Each row is a point on a landscape with many peaks, with its height.
From any point a climber steps to the highest of the 2 points nearest to it. It stops when none of these is higher. Distance is the straight distance between rows; heights are no part of it.
Sutid h=276: [-29  -6   9 -15   5 -13 -29   6 -32  18   8  -9  -8 -14 -11 -15 -12  21
  10  -6  -4  32  -5]
raz h=360: [ 11 -10 -16  -8 -18 -41   5   0 -31 -17 -10  18  -7 -23  32   0  12  -5
 -35  -7  10 -19   0]
seves h=550: [  6  25  -3  17  -1 -11  -4   9 -20  -9  -1 -41   0  17 -35 -15  -9  -1
   4   1  -6   0 -12]
mapi h=504: [ 27 -15   6   0 -18   1  30  32  21 -30 -10  -9 -14  -1  -1   2  -5 -20
 -10  20 -39 -19 -15]
falar h=98: [ 16  -3   9  26  16   8   7  22  25  -6   9  -9   2  33  -9  25  31  21
   6  13 -30  14  -9]
tapoz h=554: [  7 -32 -14 -11  16  22 -10  -1  26  26  -6   3   1 -26  12  -5   2 -16
   8   3  -1 -40  18]
fot h=18: [-21   3  27 -14  -5 -36  -5  -9 -39   6  13  -8  27  28 -11 -19 -20  35
 -12 -15  32   4  12]
detiv h=342: [ 14 -25 -33  18   7 -12   4 -18  -6 -16  27  29   5 -44  -7  42  34 -30
   7   1  43 -31   3]
vedo h=412: [-30   2 -22 -19 -26  15 -25   2  -4  34  -5 -35   3  29 -11   4 -22  29
  18  -7 -50  12  12]
Tovo h=510: [-12  20  21 -19  -3  33  -5 -36  18  18  -4  -5  35  35  -4 -32 -14  18
   3 -17  -7  27  12]
gis h=136: [-20  34  17   2   5   0 -20  -8  22  28  26  43  -9 -12   4   7  18 -17
 -11 -25  38 -24   7]
Zav h=470: [ 33  -3 -47  26 -27 -13  37  11 -25 -33  -4 -16   6  20   4   3  -6 -18
 -18  18  10 -35  -8]
derur h=316: [  7 -27   5  -4  19  64 -21  14  26  19  -9 -10  -1   3  -3 -22  -3   6
  15  22 -35  32  15]
Dede h=413: [  2  24  13  -5 -22 -17  20  13 -29  -1  10  11 -21  11  36 -16  -4   1
 -19   2  17  -1   0]
lis h=439: [ 17 -20   3 -26   8  -2  16   9  17  29  17  14 -43 -13  33  -1  20  16
  25  14 -20   4   4]
Tudi h=646: [ 33 -42   9  -9   8 -16   6  -7 -40  20  19  18 -31  -8  16 -20  -2   2
   6  25  45 -15  -5]
vam h=341: [-37 -11  15 -23 -10  16 -30 -43 -23  30  29   0   1   1   2  -9  -6  28
  12 -26  10  34  24]
pubav h=514: [-23  25  19 -47 -18  26 -16 -16  -2   7   4  -3 -14 -24 -12 -45 -53 -19
  13 -16   5  26   6]
mesun h=185: [  9  -9  17 -13  52   0  -8 -13  32  -7 -16 -16  -1  -2 -36  -4   5  -3
  24  19  11  -7 -10]
zofe h=396: [ 43  -1  -5 -11  -3 -28  15 -13  14   8 -10  -5 -50 -18  36 -11  28  -3
  11   3 -16  -7 -16]
fatiz h=547: [ -4  -5  48 -14   5  26 -25 -28 -25  10   0  17 -35  -9 -22 -39 -16 -14
 -15   6  12  -8  41]
galer h=621: [ 10   2  47  11  22   0 -12 -11 -22 -25   8  -5 -38   1 -25  -7   8  -2
 -12  18  13  11  26]
Zilob h=227: [-21  24 -56  -5 -14 -35   0   3   4  20 -24   4  24  -7  17  13  -2  -3
 -19 -26  10 -49  -1]
pif h=617: [ 45 -59 -53  12 -12 -12  15 -36   6  -6 -15 -14   0 -17   9   5  30  -5
  34  11 -17   1 -46]
foz h=279: [ 17 -22   4  18  34  42  -6   5  15 -12  -2  -9 -27 -15   8  -9   2 -13
  23  34 -25  51 -12]
kubu h=498: [ -3 -28 -15  -5 -13  15  -3  31   1  22   9   7 -30 -25  31  14   2  -1
 -18   9 -15 -18  13]
lizem h=455: [ 38 -31  -5  26 -10  -7   6  24 -21 -30 -16 -14 -13  21 -15  -5   8   0
 -14  32 -28   3 -23]
dil h=305: [ 24 -20 -42  48 -15   7  20 -19  -7 -43  10  17   5 -34  16  48  19 -40
   1   0  10 -17  -6]
toge h=716: [ 19  55  16  10  22  41  19  29  15   7 -12  21 -31  41 -40 -16  19   8
  18  24   1  43   7]
voson h=423: [-27   8  11 -31 -11   3 -38 -65 -10  15  10  -1  45   1 -17 -22 -12  18
  -4 -34   7  14   4]
paled h=261: [ 26 -26 -27  53 -19  19  11  -3 -12 -43 -18  -3  11 -28  31  35  -2 -29
 -26   9 -32  -1   2]
mebek h=480: [ -8  13  13  -9 -19   1 -12   6 -21   3  -1   0 -23 -17   2 -32 -25 -22
 -28  -5  -5 -11  26]
Bod h=497: [ 42  38 -26  12 -23 -21  27  13 -31  -8  -3 -34  -3  43  -3 -18   0   4
  -1  15   5 -13 -18]
tov h=642: [-16  42   9  -5  20  31   6  21   5  21 -11  12 -17  21 -16 -48 -14   2
  14   6  18  50 -10]
lifif h=201: [-20 -18  -1  41   6  15  -5   6   0 -53  -5  -4  41 -15  16  35  -8 -13
 -26  -9 -23  22   0]
popof h=225: [-11 -28  18 -30  25 -23  -5  11   5  -7  -1 -13  -5 -32 -18 -12  -9  -8
  15   8   3  13 -20]
zuro h=598: [-31  11  24 -25 -17  12 -30 -35   1  -7  20 -12  -4 -31 -26   1 -33 -20
  21 -20  -6  10  24]
rer h=565: [ 27   7 -20 -24 -22  12  37  20  10 -13  -4 -31  -8  14  30   0 -22  -5
   5  23 -16  -6  12]
mosoz h=184: [-24  37 -20  -8 -23 -21 -23 -20  28  32   3  11  22 -22  14  18   4 -17
  -6 -40  16 -35  16]
Kipa h=583: [-21  -5 -33  21  11  -1  10  30   6  19  -3  12  34   6 -19  -2  -6  -2
 -15  -2  31 -39 -25]
kuz h=397: [  0  19  22 -12   6  -8  24  -1  34 -12  11  17 -10   5  24   4  25  16
  -9 -13   3  26   0]
ran h=479: [ -6   1   7 -36 -23 -21  33  15  27 -11   5  10   0  -2  37  19  -4  10
  -9 -16  -7 -12  13]
vefi h=436: [ 18  -8  20  12  13  12  14  -2  27 -25   7   6 -28 -16  -1  15  21 -20
 -11  16  -1 -20  -3]
Fif h=723: [-12  38  32 -44   1  -9  -7 -10  13  28   9  29   1 -20  33 -14 -38 -14
  39 -24  37   6   2]
lifiv h=25: [  9  -2  12  -1 -21 -13  26  31 -22   2  13   6 -34  34   6   8  20  37
   0  11 -35  21  21]
mab h=304: [-34  27  -4  -9 -29   6 -18 -30  24 -20   0 -23  38 -10   1  17 -18  -6
 -13 -33 -17  -9  25]
lurak h=625: [ -9  11 -10 -19  -9  31  17  30   5   6 -11  -6  -9  11  30 -27 -30   4
  -3   7 -14  23  13]
velof h=6: [ 31  18 -13 -21 -23   2  30   7 -14  12   8 -16 -24  44  45 -10   8  44
  12  11 -22  30  22]
reros h=566: [ -5  10   2 -12 -17  22   1  14  -8  11 -10 -22  23  43  -5 -40 -14  29
 -13  -5 -17  33  27]
suke h=318: [  1  -9 -38   4 -19 -23   2   8  -6 -34 -29  27  26 -44  16  21  23 -30
 -37 -24   2 -40  15]
tir h=152: [ 17  -4 -14  10  31  -2  18 -11  33   0  10 -40  29  20 -29  16   2   2
  40   6   6  -5 -19]
Besu h=103: [ -6   2  18  -9  27 -40 -17  -2   3  12  20  50   1  -9 -16  18  21 -13
  -7  -9  59 -16 -15]
vifut h=699: [ 36 -10  13  12  20 -20   4 -33 -25 -19  23   5 -18   1  -5   2  17  -6
  -8  16  49 -12  10]
Vuk h=357: [-15 -13   9   3  -6  48 -31   4  19  25  -3 -32   8  11 -31  -6 -19   4
  26   0 -51   0  19]
vese h=616: [ -5  -7   5 -39   5   1 -15 -21  22  22  -1   8   7 -34  20 -21 -19 -17
   7 -18  17  -4  15]
Fogum h=213: [-11 -19  34  19  43  -2 -20  20   7 -33 -23  23   4 -13 -26  15   1  -5
 -20  22 -13  34 -43]
Pitek h=633: [ 15  53   7  25  20  15   2  25  19  -7   3 -26  -8  38 -51  -9   5 -11
  20  16   4  13 -16]
baf h=226: [  3 -26  18  16  23  17   2  23  14 -35  -8  -1   3 -40   0  18 -18 -25
   7  24 -23  41 -33]
niz h=379: [  7   1   8  24  16 -14 -18  -7   8 -10   6  20  -6 -29 -19  37  28 -38
  -4   0  13 -48   6]
laz h=551: [-29  18  -6 -35 -24 -26   6 -16   8  41   4   6  24  23  32   4 -21  30
  10 -30  19 -21   7]
ribu h=49: [ -1  13  34  19  -5  10   4  16 -19  19  11  11 -33  47 -24  -7  26  36
 -17   8  -9   0  40]
Tebef h=104: [ 12 -24  44  24  19 -15 -17   1 -15 -25 -20 -18   5  -1 -31  21  14   1
 -17   4 -38 -13  14]
dem h=271: [-32  -2 -31  19 -20 -18 -35  -7 -22   6 -22  20  34 -29  -7  15  12  -7
 -31 -36  -2 -41   7]
bizo h=462: [  5 -24 -37  40 -14   7  19  30 -18  -9  19  -1   7  18   8  10  -4  13
 -11  25   5  21 -55]
pekon h=666: [ 19 -57 -71  -6 -15  -7  38  -1   6  -3 -12   6  13 -17  29  21  15  -9
  13  15   2 -29 -31]
pup h=268: [-26  23  16  37  30  26 -18   4  19 -15 -14  20   7  -7 -11   3   2  -7
 -19   4  13  39 -25]
puzub h=124: [ 17  -3 -10  13  13 -27  33   2  22 -13   1 -30  32  42 -11  22  26  33
   3  -6 -14 -13  -6]
reva h=72: [  4   7  19  18  14  -9 -18  -6  -1  26  12 -17  -9  43 -25   5  42  42
  16  -4  -8   6  12]
Rif h=329: [-21  24  28   1  34   9  -9  -4  15  -5   0  45 -15   7   9  -6  25  28
 -15   3  24  49 -15]
mov h=145: [-11 -18  22  40  -1   1 -15  -8 -21 -27 -19  -5  10 -28  -4  46  -6 -33
  -3 -14 -31  -1  12]
dusuz h=522: [ -2 -10 -32  28  -4  -3  21  20 -29 -27  16  -6  16   7 -18  11 -13 -10
  -9  13  38 -13 -31]
tumo h=615: [-21  34  34 -33   6  19  -6   1  11  36  -1  20   4   3 -13 -48 -37 -11
  22 -13  21   9 -21]
nat h=571: [ 35 -35 -47   4  14 -23  13 -24 -14 -27 -34 -11  25 -49  -2  -6  22 -19
  17   9  -7   3 -34]
Revis h=441: [-35  24  26  -2  -7   9  -2 -10  19 -12  26  -9  -1  -4 -21  29  -7 -12
   7 -14   5  -6  13]
refuz h=47: [-22   2  35  15  14 -11 -29 -10 -15   2   1  -4  18  39 -45  -7  10  34
 -18  -9   3  -4   9]
Mevuk h=630: [ -5  31  27 -32 -20 -31   6   5  -4  29  -3  31   7  13  55  -9 -38  11
  30 -14  28 -25   6]
Nav h=626: [ -2 -31 -69   0  -4  -6  23  22 -24  17 -21  -4  28   3   2   5  -9   6
  -5  12   7 -37 -22]
duze h=478: [-34  25 -32 -33 -21  -4 -20  -8  10  48  -8 -15  -5  14  40   3  -7  29
   7 -18 -15   5  17]

Call two points neighbours if one is among the 2 nearest of the other. Go from one point of each pair to the other, from neighbour to neighbour, staying as high as possible. Name the lowest point that can't be avoided.
lurak, toge => lizem
zuro, pekon => Zav
zuro, toge => pubav

For each start below, name the point where the climber stops.
tir => lurak
gis => vifut
fot => lurak
baf => Fif
